A landscape with many valleys, sampled at points; each row gives a point and its height.
From any point a ball takes the steepest step (drop divided by distance) to one of its 2 nearest points. It stops when none of these is lower. Distance is the straight distance between rows; heights are no part of it.
q_189 (h 22.3): [-17   3   2   1 -14  10   9  17 -11   2 -17   1  19  -7  21  -6  -3  -4
   1   4  -2 -15  -1  -3  -4   6  -7  -8   8  -4   3  -5   2   7 -18  17
 -15  19 -16   8  -5  -8 -11  -3  -1 -14  -9  -8  14  20   2]
q_847 (h 15.3): [  0  -7   1 -13   6 -17   6 -11 -13 -20  -1   2 -20  17 -10  -6 -15 -10
  -1  -2  -3   0  -3  -1 -22  -5  -2  -4   9  15   2  -3  11  -7 -10  -7
  13 -24   1 -16   4   4  16  18   4  24  -5   2 -18 -17  -5]
q_184 (h 18.7): [-11  13   7   3 -11  22  -7  17   5  -7   5  -8  20 -10  -4  -8   1   3
 -16  17   5 -15  -5  -3   5 -10  -8   2   4  -8 -23  -3   0  -2   8  -2
   3  -7 -11   8  10 -12  -4   1   0   4  -9   3  -2   2   6]
q_456 (h 15.7): [-19  -6   2  -7   6 -27 -24 -21   1  -2   0 -11  -1 -14 -16   6  -6   2
  -3   5  24 -11  -8  -2   9 -11   4  14  -6   7 -11  -4  -7  -1  -3  13
  10 -10  -4   2  20  18   6  15  -6  -1   0   1  -9  -7   0]
q_505 (h 29.9): [ -8  -6  27  -4 -10   6   0  10  11   2   6   3  15  -4  18 -12  -2  -3
 -13  -9  -8  -2  -9  -8  17  10 -10   1  -2 -18   3  -7   2   3  -3   8
 -10   2  -1  -3 -18   4   1   0  -5  -4   5   0   0   3   0]
q_407 (h 38.7): [-12   1  14  -4   4  -2 -10 -10 -11  -7   6 -12   2   6  -7  -2 -21  10
 -10  -9   3  -9  -9   5  -2  -5  -5   8  11  12   4   3 -16  -1  17   6
   0 -11   1   7  -1 -16  -6   0   4   6 -14   9  -9  10  -4]
q_970 (h 52.9): [  6  -5   1  -2  13 -28  -4 -13   6   6 -11  -1  -9  -6  16  12   0   4
  18  -4   6  10  -5  11  11 -10   1   7 -22  18  13  -6  -2 -11 -12   0
  -2   0   9   6  -4   5  -7  -8  -2  -2  -9   0  11 -10   9]
q_963 (h 35.7): [-11  -7  -5 -13 -10  -6   3   5  -2 -15  -7   0  -8  17  -8   3   9  -3
  -5  13  -8 -10  -2 -12   1  -5  -6  -4  -5 -18  -2   1   1  -3  -5  14
  -3  15  -5  -3   0  16  -8   0  -4   9  -5  11   6   5   1]
q_849 (h 34.2): [ -4 -12 -18 -13   0  13   5   0  17  -6  -4  18 -12  10 -17   6   9  -9
 -16  -5  -2  -4  16   2  12   3  13  -8 -13 -16  -8  15  -4 -10   2   0
  20  -6  19  -9 -16  -4  -5   6   7   4   7  -4 -13 -26  -4]
q_454 (h 30.4): [  5  -7 -10   8   0 -17  -7  -5   0  -9 -10   0  -7  11   9   7   5  12
   8   2  -9 -15  -4   2  -7 -10  -4  19  -7   8   3   4  14   5 -12 -12
  -2   9  -7  -9  11 -11 -10  -9  13  -7 -18   1   8   6  10]
q_546 (h 32.2): [ 18  22 -13  15   2  22  -5  10   9   0   3   0   5 -14  -2   3  12  -8
  -4   6   8  -8   6  -4  -1   5  11   5   3   9 -24   6   0   5   5 -14
   5 -19 -13   8  18 -12  -6   9   6  -2  -4  -1  -6   0  12]
q_116 (h 31.4): [ -5   3  -9  -5  10  -3   7  -8 -23   4  15  -5  -4  10 -15   4 -19 -14
  -7  -7   6  16   4   2 -10  16  11 -12   9  16   5   4 -15   0   5   6
  -3  -9   2  -5  -7  -1   5  12  -3  12   9   3  -8   3  -7]
q_308 (h 29.2): [ -9 -13   5  -8   0 -21  -5 -15 -22 -14   5  -2  -9  15 -10  -5 -15  14
   6  -4  -3   2 -11   4 -12 -10  -5  -6   2   2   3   0   4   5   2   2
   2   4 -10 -19   0  -2  12   6   7   4 -13   7  -3   9  -5]
q_673 (h 45.0): [ 24  -9  -1  21  -1   7  12   4  -1  -8   2  14 -11  13  -3  -6  21  -5
   7  -5 -12  30   7   0 -14   3   1 -16   0  -6  -1  -9  18   4  -5  -9
   0  -7 -10 -15   7   2  22   9   8  10   1  -2  -1  -6   3]
q_213 (h 27.5): [-10 -11   0 -13  -4  12   2  -8   5  -6   0  16  -6   6 -32  -3   7  16
 -19 -11   9  -2   7   7  10  -8   4  -3  -3 -22  -4  11  -4  -9   7  -5
  24  -6  17 -12 -14  -4   0   4  12   0   8  -2 -10 -16  -9]
q_817 (h 51.4): [ 27  10   5   2   6 -10   5   5  -9   9   2 -15  -8 -13  17 -13 -12 -10
   4  -5  -7  -8  -3  -3 -16   2  -8   1  14  22   3   0  -1   8   2   3
  -4 -15  -7   6   9   9  -5 -13 -20   3   4   7   0  -2 -13]
q_952 (h 29.8): [  3  -9  12  16  -1  13   1   2   5  21  14  12   4 -11   4 -14  -7  -5
  -9 -22  -4  10  -6  -1   6  23   5  -7  -1 -12  10  14  -3   6   7   0
  -4  -8   6   4  -3  -9   5  -6  -4  -6   8 -15   5  -3  -5]
q_98 (h 10.4): [ -3   3  -5  -5   4 -16 -15  -8   7  -7  -2  -5  -1  -8 -17  10  -2  -3
   5   9  17 -16   2  -8  -2 -11   4   8   3  13 -13   1   7   0  -3  -1
   5  -7   0   3  10  10   6  18   2  -9   3   1 -11  -9   1]
q_798 (h 34.7): [-28 -11  -3  -1   4 -21   2   3  -3   8   7   5  10 -20   4   5 -20 -13
  -1 -11  22  14   0  12  15  22  12   4 -10  13  -1  -6 -10 -11 -15   4
  13  -5  -1 -11 -13  -1   7  17   3   5   8  -3  -5  -5   2]
q_271 (h 15.6): [ -4  -2  13  -7   3  -1  -5 -24 -16 -11  11 -10   5  10 -25  -8 -15   8
   9  10   1  12  -6   3 -13 -16   1 -22   9   5  -1  -3   7  -4  15  -7
   0 -10   8  -3  -3   2  25   4  -2  -1   5 -10  -3  -5 -19]
q_19 (h 43.2): [-23  -6   7  -4  -3  11   0   6 -11  -3   4  -8  20  -5  -6  -4 -15  17
 -12   1   8  17   1  23   7  -2   3 -12  -2  -7   0   9  -9  -7  15  14
   6   5   9   7  -3 -15  -1  -5  -1   4  -4  -8   0  -4  -4]
q_683 (h 34.5): [  0 -11   3  19  -5  20   9  12  10  15  -4  16   0 -11  18  -5   2  -3
   1 -18 -10  -2  -2  -3   3  19   3  -7   5 -11  16  14   7   2   1   1
  -7   9  12   0  -1  -7  -2 -12   8 -18   2 -22  11   2  -3]
q_199 (h 40.2): [  6  14   0  10   7  13 -11  15   0   9   7 -19  12 -19   3   4 -11   3
 -15  -2  11   1  -2  10   4  12   4   9   3  13  -2   3 -16   8   8   6
  -3 -17   1  10  12 -19 -12  -1   6   2  -3   0   4   3   7]
q_716 (h 51.3): [ 18 -10  -4  14   0   4  10   1   8  -6 -14   9 -16  23   6   4  22  -3
  -3  -1 -19  14   6   6  -7  -8  -2  -6 -11  -7  10  -9  17  -1   0 -11
   4   2  -2 -10   2   0  13   1  13  19 -10   3   4  -6   9]
q_110 (h 43.1): [ -7  -8  -8 -13   2   3   0  -3  17   9   4  14   3 -15  -8  14   9   7
   0   3  23  10  15   0  14  10  18  -3 -12 -15 -13   1   6  -7  -5   2
   5   7  11  -3  -6  10   6  12   2 -26  20  -5 -10 -14  -2]
q_390 (h 47.5): [ 10   3  -4  -5   4 -19   2   4  -9   3  -6  -7  -4 -16  19  -1  -6  -4
   2  -5   2  -7   7   7  -8  -2  -2   9   3  28  -1   4 -10  11 -14   9
   8   1 -10   1   8   8 -18 -12 -17   6  -5   8  -6  -5   1]
q_495 (h 37.9): [ -3   4  17  -8  -8  21   0   2   2   4   8  -6  17   1  -2 -14  -9  -3
  -6   3 -10   3   0   1   5  -5  -4 -13   3 -16   7   2  -1  -2  16   8
 -10   0  18  13 -16  -2   8 -12 -12   5  15  -9   3  -8 -18]
q_850 (h 36.6): [  8  25  -8   8   0  22  -2  21  -8  -1   6 -11  15 -13   4   4  -4   0
  -3   6  10  -1  11  12  -5   3   6   0  12  18 -11   8  -3  14   8   2
   6  -9  -6   5  14 -17  -4   1   5  -1  -7   1  -5   0   4]
q_103 (h 24.1): [  2   0  -3  -5   7  -1  12 -15 -18  -7   9   1  -8  14 -26  -5  -7  -2
  -5   0  -6  24   3   3 -15  -3   3 -20   9   8   8   0  -8  -7   7  -7
   6 -13   9  -7 -13   1  15  10   2  13   5   0  -4  -3 -15]
q_829 (h 39.5): [  2  -9   0  -9  -5 -22   2  -1 -11  -9  -4  -1 -16  13  -2  -7   4  -5
  -4  -1  -9  -2  -1 -11  -5  -5  -8   4  -4  -1   6   2  -4   7 -10   9
   0   5 -11  -9   4  14  -9  -3  -9  18  -5  13   2   3   2]
q_396 (h 19.5): [ 12   5   8   1  -5  19   2   4   9   8  13   9   4 -14 -12  -9  14   4
  -5   1   5   7   8   0   3  -1   1 -16   1 -17 -12   2   7   4  10  -4
   8  -8  12   0  -6   3  16   2  -2  -7  19  -2  -8  -9  -4]
q_431 (h 18.4): [ 11  12  -1  -2  -8   0  -2   4  -8 -10  -6 -14  -3  -8   3 -15 -13   1
  -2  12  -7 -26  -5   1 -13 -23  -2  15  19  12 -14   7   0  10  11  -6
   6   5  -3  11  20  -2 -15 -21 -10  -2 -13  11  -3   6  -9]
q_68 (h 14.6): [ 18   2  -2   0   4 -17 -17 -15   6  -2   6 -10  -3 -14 -14   1  -2   5
  13   6  16 -12  -5 -13  -8  -5   2  12  10   9 -11  -5  12  13   0 -13
  -1  -6  -9   1  14  13  11  10   5 -24   5   2  -5   0  -7]
q_251 (h 34.1): [  2   5  22  -4  -6   4   5   4  -9   3  17   6   2  -2  -2 -14  -2  -3
 -11 -12   1  17   2   4  -5  -3 -13  -6  15   0  -2  -2  -4   5   9   1
   9 -16  -3 -10 -11  -7  16  15   0   7   2   2 -15  -3   2]
q_613 (h 59.2): [ -6   1  -9 -18   1 -19   8   1  -2  -9 -14   2 -10  14  -1  11   1   4
   3  -2   3  -5  16   5  -3 -18 -10   4   9  10   7  -8   7   2  -4   0
  19  10   5 -18 -11   9  10  10  -3   8   1  11 -15  -7   2]
q_638 (h 27.7): [  9  10 -11  17  -2  14  -5   8  15   3   0   5   6 -17  -3   2  13 -17
  -9   7   7 -14  -2 -18  -1   9   4  10   3  -4 -19  -2   5   5  -7  -6
  -4 -11 -19  11   5   0  -5  19   8  -8   2  -7  -6   1  11]
q_980 (h 64.1): [  9  10 -19  -1   2   3   8  12  -4   1  -4   6 -11  20   8   7  17   1
   4  -5  -5  10  18  -3  -4   6  -8   0   7   9   0   1  -7  12  -4  -3
   8   3  -6 -17  -6  -6 -11   0  -1  13   7  12 -13   5   6]
q_789 (h 55.2): [  1 -12 -10  15   2   8  -2   0  11   4 -13   9 -11   1   5   5  28  -5
   9   8 -12   8 -11 -14  10   3   7   6 -14 -12   4  -6  -9  -5  -8   0
 -18  12 -22   1  20   1 -15  -9   3   7 -18 -12  19   8  11]
q_191 (h 27.6): [ -5  -1  10  -6  -6  12   7   2  -5  10  16  11   6  -8 -14 -11   3   7
 -18 -12  12  26   7  10   6  -2  -1 -10   3 -10 -10   2  -9  -1  10   3
  16 -14   3  -7  -6  -5   9   9  -1   4   9  -3 -12 -13   2]
q_253 (h 59.3): [ 13  -6  -6  23   1   7   8  -1   5   4  -5   3 -11   5   7   5  17  -9
  13   3 -18  11  -7 -10  -2   0   1  -7 -10  -7  13   1   6  -6   2  -6
 -21   9   0   4  13   4   1  -8  -2   5 -11 -10  20   5   2]
q_959 (h 48.7): [ -4   4  -6   8  -8  13  -4   9  -6  -5   2   0  -5   8  -3  -8   6   2
  -3  -1 -10  -6  -6 -18  -2  10  -5   1   2  -9  -8   2 -12  11  -2   1
  -9   7 -21   7  13  -5 -13  -7   1   9  -6   9  10  22   6]
q_882 (h 21.7): [  8  -1  22   4   5   3 -10  -5   6  24  13   0  10 -21   5  -8 -11   6
  -5 -16   2  10  -8   2  10   6  -2   1  -6  -6  11   0  -4   3   9  -1
  -9  -7  13  13 -11  -9   5  -8  -5 -10  16 -10  11  -2  -6]
q_768 (h 21.6): [  4  -5 -12   9   2  -5   8   3  15  18  -9  20  -3 -10  26  16  18 -19
  16  -9  -3  13  12   1   9  15  12   6 -12   2   7  -6   6  -2 -20  -6
   1   7   3 -18 -10  11   9   5   4 -11   7 -12   2  -6  10]
q_288 (h 29.6): [ -5   5   7 -10 -10  -3 -10 -13  -9  -1   1 -18   7   7 -14  -9  -1  10
  10  25  -3  -5 -16  -6   1 -13  -8  -4   5 -20  -5  -7  -1   5   7   5
 -10  18   0  14   9  13  -1 -18 -15  -3   8   9  15  18 -14]
q_503 (h 22.7): [ -1   2  -1  -3  -8   2   3  12  14  -1  -4   1   8 -10   2   4   5 -21
  -2  12   1 -21   3 -17   0   3   0  -1   5  -5  -8  -4  12  -3  -8   7
  -6  -1  -5   5  -4  19   2  17   0 -12   4  -6  -4  -7   5]
q_771 (h 25.3): [-13  -5   9   4 -17  17  11  20   4   0  -8   8  18   4  19 -12   4   5
  -9  -1  -9 -10  -3  -7   4  13  -7  -7   3 -22  -3  -9   7  -1  -9  10
 -12  17 -16  -1 -13   2  -3   0   1  -9  -5 -11   5  13   0]
q_377 (h 46.3): [  4   3 -13  -2  -3  23   8   4  17  18   0  18  12 -20   3   6  20  10
   3  -3  14   9  11   6  14  14  16  -7 -13 -18  -9   7   3   1  -3   2
   4  13   5  -1   1   8  -1  -9   3 -36  10 -14   2  -5  -1]
q_599 (h 26.5): [ 11  10 -12   3  12  -1 -10  -5   0  -5  -3  -6 -10   9   6   2   2  18
   9   2  -6  -9   1   7  -7 -14  -1  18   1  23  -5  10   1   6   4 -19
   6  -5   0   2  19 -23 -15 -17   4   1 -17   7  -2   3   6]
q_232 (h 40.3): [-25  -3   2  -4  11 -17  -2   4  -4   2   2  -8   5  -7   7   9 -26  -7
  -8 -11  20  -7   0  12   6  14   5  10   2  18   4  -2 -15  -4  -7  15
  11  -5   2  -6  -8  -8  -7  13   3   4  -5   8 -11   1   6]
q_791 (h 39.3): [ 11  -5   2   9 -12   1   7   8  -3  -5   1  12   0   1   3  -5  12  -5
  12   5  -6   8   4  -2 -13   0  -4 -10   6  -8  -4  -4  23   4  -7  -9
  -2   4 -12 -10  -1   2  18  12   6  -2  -1  -8   0   3   7]
q_242 (h 34.0): [ -4 -14  12   2  10 -20 -13 -15 -12 -10  11  -3  -7  10  -2  -6 -17   9
   5 -10  -1  -5 -20   2  -8   0  -2  11   1   6   5   5  -3   2   0  -8
  -4  -6 -11  -2   2 -11  -2   2   9  -1 -16   6   2   8   2]
q_403 (h 13.5): [  9   1   5   1   8   5  -5  -8   6  11   5  -9   4  -8   0   7 -11  -2
  -1   0   2   4  -3   0   5   6  14   1  -7   7  13   8  -7 -11  15   1
 -17  -9  19  23   1  -9  -3  -8  -4  -2   5  -9  10  -5  -5]
q_219 (h 44.0): [ -1  -9  -1  -9   9 -31  -5  -5 -13   0  -4  -2 -12   6   8   0 -13   2
   2 -10   5   3   1   6   0  -3  -4  11   3  22   7   0 -16   4  -7  12
  11   2  -9  -5  -1  10 -14  -4 -12  15  -4  11  -9   0   3]
q_837 (h 41.9): [  3  11   7  -4   1  14   7   3 -13   7  10 -10  15   3 -13  -8 -19  -7
 -11   1  -3   5   5  -3 -10   1   0 -19  12   3  13   2 -11  -4  24   7
  -4  -8  16  11 -17  -2  12   1 -14   9  18  -5  -2  -2 -20]
q_918 (h 11.9): [ 21  -3   0   6  -2  15   1  -1  18   2   3  17 -12  -5 -23   1  24  10
  -8  -3   5   4   5  -2   9   1   4  -7  -8 -29  -9   3  11   2  12  -9
   9  -4  13  -2  -7   6  13   7  12 -11  18   2 -12 -10   1]
q_865 (h 23.7): [  2  -7  -5  -2   4 -13  -2  -4 -17 -11   7  -3  -8   9 -12  -7  -6  -2
   9   0   5   0  -1  -2 -21  -3  -1  -7  12  13 -11   2  11   7  -4  -3
   7  -9 -15 -16  10   1  10  14   2   4  -3   0 -13  -2  -2]
q_452 (h 62.7): [  1 -12   3   6   9 -14  -1 -22  -9   9  11   8  -3   6 -11   9 -14  16
   4 -13  -1  18  -7  11   0   9   9  -6  -4  -2  21   7   0  -7   9 -12
  -4   9  17   1 -16  -2  13  -3   9 -15  11 -10   7  -1 -10]
q_934 (h 44.2): [  5   4  -3  16  -2  16   3   9  -8  -2  11  11 -13  12  -4  -5   8  -6
  -9 -14  -4   4   5 -19  -4  19  -1   2  10 -10   3   3 -13   9  -2   5
  -8  -6 -20 -13  -1  -4  -7  10  11   9   1  11  -5  19   6]
q_463 (h 55.9): [ 21  -5  -4  11  -3   2   6  -3   0  -8  -6   0 -15  18  -3  -4  16  -2
  10  11 -20  10  -4  -4  -9 -11  -5 -11  -7  -4   6  -4  10  -3   1 -10
  -6   2   5   1  11   5   7 -11  -3  17 -14   1  17  -2  -1]
q_810 (h 29.1): [  5  10 -15   4  11   1  14   2  -6  -2  -7  -2   0   3  18  12 -10 -12
  14  -1  -4 -13  -2   8 -16   6  10   0   4  27   9  17  12  -2 -12   1
  -7   1  11   2   6  -9  -9  -7   4  -4  -6  -4  -5  -1   4]
q_264 (h 52.0): [ -4  -1 -12  20  -1  23  -3   6   9   3  -6   9 -15   6  -6  -1  18  -1
  -1   5 -16  -7 -12 -22  11   6  -1   5  -5 -17  -1  -5 -14  -5   2  -7
 -20   9 -19   7  16  -2 -16  -7   8   9 -15  -2  13  20   6]
q_649 (h 39.7): [-15  -6 -17 -16   4   0   0   0  13   5   2  19  -7   0  -9  12   9  -9
 -10  -6  15  12  15  -2  17   9  18   5 -11 -10 -13   2   1  -9  -3   0
  16  -3  13 -12 -15   4   6  20   0  -9  20  -3 -25 -22  -1]
q_319 (h 15.0): [-15   1 -13   5  -5   5   7  12   4   9  -9   9  13  -5  19  10   9  -6
   9  -2   5   5  13   4  -3  17   5   0  -4   5  -3  -6  -7   2 -26  14
  -2  16 -23 -10  -2   1 -14   3   2  -7   3  -7   6   9  10]
q_190 (h 14.9): [ -2  -3 -15   3  -2   2   5   2  18  11 -15  20   2  -6  19  17  36   1
  12   7   4  15   8   3   7  10  11   3 -22 -15  -3 -13   3  -5 -22   2
  -1  16 -14 -18  -3  11   3   3   5 -15   7 -15   5   0  10]
q_206 (h 59.6): [ -3 -11  -8   7   4  -9   3  -9  -7  -3   5   4  -6  15   1   6  -4   6
   8  -5  -6  16   5  10  -6   3   9  -3  -3  11  11   9   4  -4  -1  -9
  -6   9   8  -9  -9 -11   5   0   8   2   0  -3   0  -1  -2]
q_881 (h 17.1): [-11  -4  -8  -2   1  -1   2   1   6  -5   5   3   3  -1  -6  13 -10 -17
  -2  12   8 -11   8  -8  -3   7  12  -3   4   3  -5  12  12  -9  -2   3
  -1  -2  11   4  -3   4   2  18   6  -5   4 -10  -8 -14   2]
q_662 (h 20.3): [  2 -14  -1  -7  -6  16   9  -1  10  -2   1  23 -11   7 -32  -8  18  12
 -17 -13   3   3   2   2   6   8   1  -9  -9 -45  -9   4   4   1   4  -2
  17  -2  15 -15 -13  10  13   0  12  -8  16   2  -4  -9  -5]
q_39 (h 33.1): [ -2  12  -5   1   3   5   9   4  -8  -4  -9  -4   8  -5  14   5   1  -7
  10  10   2  -4   6  18 -10 -11   6  -3  -1  20   0  12  11  -4  -9   1
   3   2   6   9  15 -13  -9  -9  -1  -1 -15  -7   4  -5   8]
q_971 (h 54.5): [ 29  25   4  -5   7   2   5   3   7   9  -5 -15  -2 -18  17  -3   7  -1
   8  -1   2  -6   7   1   1  -8  -8   6   7  20   3  -4  -3   9   4  -8
   2 -11   3  13   7   4   1  -6 -20  -5   0   9   4  -1   0]
q_602 (h 26.1): [ -1  -2   7 -15  -1 -17  -7 -13  -4   1   1  -9   1  -2  -9   8   2  12
  15  13   9   4  -5   0   3 -15 -10  -4  -1  -3   4  -8   0   0   2   3
  -1  14   0   6   4  22   8  -6 -10  -7   9   4   8   1  -3]
q_954 (h 56.5): [ -3  -8  -3  -8   2 -21   7  -7  -4  -2 -11   2  -8  11   8  11  -1   2
  10   4  -5  12   5  12   6 -15  -4  -2  -6   8  13  -5   6 -13  -3  -1
   4   8  14  -3  -9   5   8  -1  -2   7  -2  -2   4  -9   7]
q_718 (h 14.3): [ -8  18  -2   0  -5  13  -5  13   1 -13  -5 -17   9  -3  -6   0  -8   4
 -11  19   4 -26  -2   3  -3 -15  -5  13   9   4 -18   5   0  -1  12  -4
   4  -3   1  14  20 -11 -11  -8   4   0 -15   9  -1   0   1]
q_233 (h 34.8): [  6  -9  -8  16  -6  -5   2   3   6  -3  -3  11  -2   9  12   4   9  -6
   3  -1  -9  -8  -3  -7  -9   5  -3   6   2  -1  -1  -3  17   1 -10  -8
  -5   6 -17  -5   3  -3   0   8  13  -3 -12  -8   5   4  13]
q_843 (h 39.4): [  7   5  14  -2 -10   6   4   8   0  -7   8  -4   0   6   0  -8   8  -6
  -8   0 -10   0   2  -8  -3  -9 -15  -4  10  -7  -3  -5  -1   0   6   0
   1 -10  -1  -1  -6   0   6   6  -2  16   3   7  -5   1  -1]
q_984 (h 28.8): [ -4  -5  23   1  -6  -1 -19 -15  15  -2  10  -3  14  -3  -4 -10   1  15
   1  10   0 -11 -20  -6   8 -12 -10  17  -3 -21 -12  -6  21   0   5 -12
  -1   0  -4  -1   1  -2   8  -2  12 -10  -3  -4   4   3   2]
q_878 (h 19.8): [  8  10 -14  -2  10   1  -8  -7  14   1  -3  -9  -4   0  -1  16  -7  -9
   5   7   2 -16  -2  -9   3   3  11  12  -3  15   2  11  -5  -3   7  -6
  -9  -5  12  19  10   3 -11  -3   2  -9   1   6   4   0  -3]
q_804 (h 32.7): [ -5   4   3 -18 -11   6   0   2   7 -12  -5 -14   1  11 -13   1   7   6
  -1  18  -8 -16  -1 -13   8 -10  -6  -1  -6 -20  -5  -9  -4  -8   9   2
  -9  11   6  14   0  15  -7  -9 -11   2   7  16  10   8 -11]
q_487 (h 32.5): [  5  -2  16   4  -4  -6 -12  -9   4  -6   1  -9   2   8  -1  -5  -5   8
   5   4 -10 -13 -18  -5  -4 -11 -11  12   3 -12   2  -7  17   5   9 -13
 -13   5   2   6  -1   6  10 -10   8 -12   0   5  12  12  -7]
q_304 (h 61.4): [ -4   9 -13 -16   5 -11  15   7 -11  -3  -4   5  -7  11  -2   9   1  -6
   0  -8  -1  18  22   7   0  -2 -10  -7  13  13   5  -7  -9   0  -2  -4
  17   4   3 -16 -18   4   7  10 -11  15   9   9 -19   3   1]
q_161 (h 24.2): [ -7  -2  13  -1 -14  16  -9   7  12  -7   4   6  11  -2  -5  -8   7  10
  -8  14  -3 -11  -9  -5   7 -14  -4   6  -8 -22 -16   1  12 -10   8  -9
   1   1   0   2   1  -5   2  -2   7  -5  -5  -5   0  -6   5]
q_380 (h 29.0): [-21  -9   6  -5  -2 -16   5   1  -4   6   4   5  11 -15  11   6 -14  -2
  13  -5  16  11  -3  15   6   7  -1  -3  -4  10   7  -8  -1  -8 -19   2
   5  11   1  -7 -11   3   9   5  -1  -4   6  -3   6  -1   3]
q_555 (h 9.4): [ -1   3 -14  -6  -1 -10   2   6   7   5  -9  13   0  -1  12  11  26   0
  13   2   5  12  11   0   2   5   0   3 -12  -7  -8 -13  -3   8 -23   8
   4  13 -23 -17   2  10  -5   3  -1  -2   6   1   2   2  11]
q_610 (h 66.3): [ 14  15 -16  -7  10   8   0  -3  -4 -10   0  -4 -13  18 -11   9   5   5
  -3   2  -3 -11  15  -6  -5  -6  -1   0  10  11   2   3 -12   5  15 -11
  12  -7   4  -7  -5  -4  -9   3   5  14   4  15 -14   3  -7]
q_114 (h 32.6): [  2   6  13  -4  -5  -1 -18 -10  -4  -3   5 -21   6   5 -13 -12 -18   1
   5   8 -10 -13 -17 -11  -1  -4  -9   9  10  -9  -6  -4   1   9  15  -7
 -10   4  -5  12   8   2  -2 -13  -7   0   7   8   7  17 -13]
q_860 (h 38.1): [ -1   4  -7  11   9  15   5   0 -12   6  15   2  -6  13  -8   0  -6 -14
  -8  -9  -3  10   2 -15  -6  24  11  -9   0   4  11   8 -20   4   3  10
 -14  -7  -5   3   3  -5  -9   7  -1  12   2   7   0  12  -5]
q_86 (h 21.8): [-15 -10  15  -9   5 -26 -15 -22  -1   0   3  -3   2  -4  -8   3  -5   7
   7   3  15   5 -14   2   9  -7  -4   4 -10   1   5 -10  -7  -3  -5   6
  -3   1  -3   2   4  16   5   3  -4   1   2   5   3   0   2]
q_690 (h 34.6): [-11  -4  21   4  -8  -7   5   6   2  10  -6   7  17 -23  27  -5  -4  -7
   9  -5   3   6  -6  10   8   7  -5  -4 -15  -4   6 -11  12  -6 -26   5
  -3  13   2  -1 -19   6  10  -4  -3 -13   2 -15  17  -7   3]
q_877 (h 43.0): [-12  -2   4   1  14 -18   0  -8 -13   3   2 -16   6  -2   2   3 -33  -4
  -4 -10  10  -9  -6  17  -4   1   0   3  14  27   7  -4 -12 -10  11  13
   7 -17   7   6  -1  -1   2   7  -4  11 -10   3 -19  -1   3]
q_374 (h 33.6): [ -3  -2  20  -4 -11  16  -5   5  17  -3   0  -4  23  -7  19 -20  -6   6
  -7  -1 -12  -1  -6  -2  20  -3  -8  -1  -7 -26   7  -8  11  -1   2   8
 -13   6   9   5 -14   4   0 -18 -13  -9  11  -8   4  -2  -6]
q_64 (h 24.7): [  4   6 -21   9  16  -5  -4  -2  -5   6  -8  -9   1  -2  11  12 -14 -12
   7   0   0 -12  -2  -2 -11  15  16   8  -4  29   3  14  -6   6 -12   5
  -9   0   2  11  10  -5 -22 -12   2   0  -6  -2   4   5   0]
q_417 (h 47.3): [ 13   4  -3   3   0  -1   0   7  15   0 -14  -7 -20   8  13   3  12   3
   1   0 -19 -15  -2 -11  11   0  -5  16  -2  -4   9  -8  -6   3   4  -6
 -11   5   2   9   5   3 -16 -14  -2  -1  -9  15  13  10   7]
q_819 (h 46.4): [  6   8   5   0   6   6  10  11 -17  12   7 -16   6   6   9  -8 -19 -16
  -3  -3  -8   5   3   3 -13   9  -1 -19   9   9  16   2  -5   0   6  11
 -10  -6   7  14  -5  -7   4   0 -18  19   7  -4   5   4 -11]
q_95 (h 47.4): [-32 -11  16  -9  -5   3   3 -13 -21   3   7   2  18  -4 -14 -11 -16  17
  -9  -3   9  26  -6  21   5   0   2 -18  -1 -17   1   6  -5  -5  12  13
  15   7  13   2 -12  -5  14  -6  -5   5   4 -15  -2  -6 -15]
q_252 (h 68.2): [ -8   2  -8 -12   5  -4 -10 -16  -3 -14  -1  -9 -10  15 -24   4   8  19
  -3   6   4  -4   5  -2   2 -20  -3   7   0   2   0   0 -10  -3  12  -1
  10   1   3  -1   6  -4  -9  -2   0  10  -1  13  -7   4  -6]
q_445 (h 19.4): [-19   1  -6  -6  -9  -4   7  12  -4   2 -14  -2  17 -13  11   1   0  -5
   2  10   5  -7  -1   3  -2   8  -3  -2  -7   1  -5  -5  -6   1 -23  22
  -4  13 -20   5   0   5 -15  -1  -5  -9  -9  -4  15   4   7]
q_530 (h 38.2): [-12  -4   6   2  -2   1   0   1 -14  -4   1  -5  12  -2   6  -3 -13   5
   3   8   5  14  -3  17  -7 -14  -5 -13  -2  13  -3   8   4  -6   0   3
   4  -3   6   4   7 -17   3  -3  -2   6 -15 -10   7  -3   4]
q_590 (h 22.8): [ 20  17  -4   4   5   5  -4   1   2  -3  -6 -16 -14   2   3  -8  -8  10
   0  -3 -10 -16  -3  -3  -4 -11  -3  12   9  14  -1   6  -9   4  10 -17
  -3  -7   2  16  21 -17 -18 -20  -3   3 -10  14  -1  10   0]
q_675 (h 49.9): [ 12  -2  -4  -8  14 -19  -8 -12   6   4 -18  -5 -12   3   8  16   5  13
   9  -4  -4  -5   1   1  14 -10   0  17  -6  12  13  -6 -11   2   3  -2
  -7   5  11   9  -5  -1 -18 -15   0 -10  -5  12   9   5   9]
q_524 (h 28.9): [  5  -8   7  15  -5   0  10   9  13  12  -3  14  -1 -16  25   0   7 -10
   4 -17  -4   0   0   5   5  13   1   3  -2  -6  13  -3  13  -2  -8  -3
  -4   9  13  -3 -10   1   6   1   7 -16   4 -13   7  -7   5]
q_435 (h 44.1): [ 16   3   5   3  -6   7   3  13  14 -11  -9  -1 -14  10   6  -7  19  -2
 -10   2 -15 -18   0  -8   7  -9 -16  11   0 -14  -4  -9   1   1   8  -7
   0  -4  -5  -1   1   2  -7  -1   1  16 -10  21   2   6   9]

For each start below, name the point where the ball stops.
q_110 -> q_918
q_19 -> q_403
q_789 -> q_271
q_716 -> q_718
q_850 -> q_98
q_837 -> q_555
q_304 -> q_918
q_252 -> q_847
q_817 -> q_288
q_206 -> q_918
q_877 -> q_847
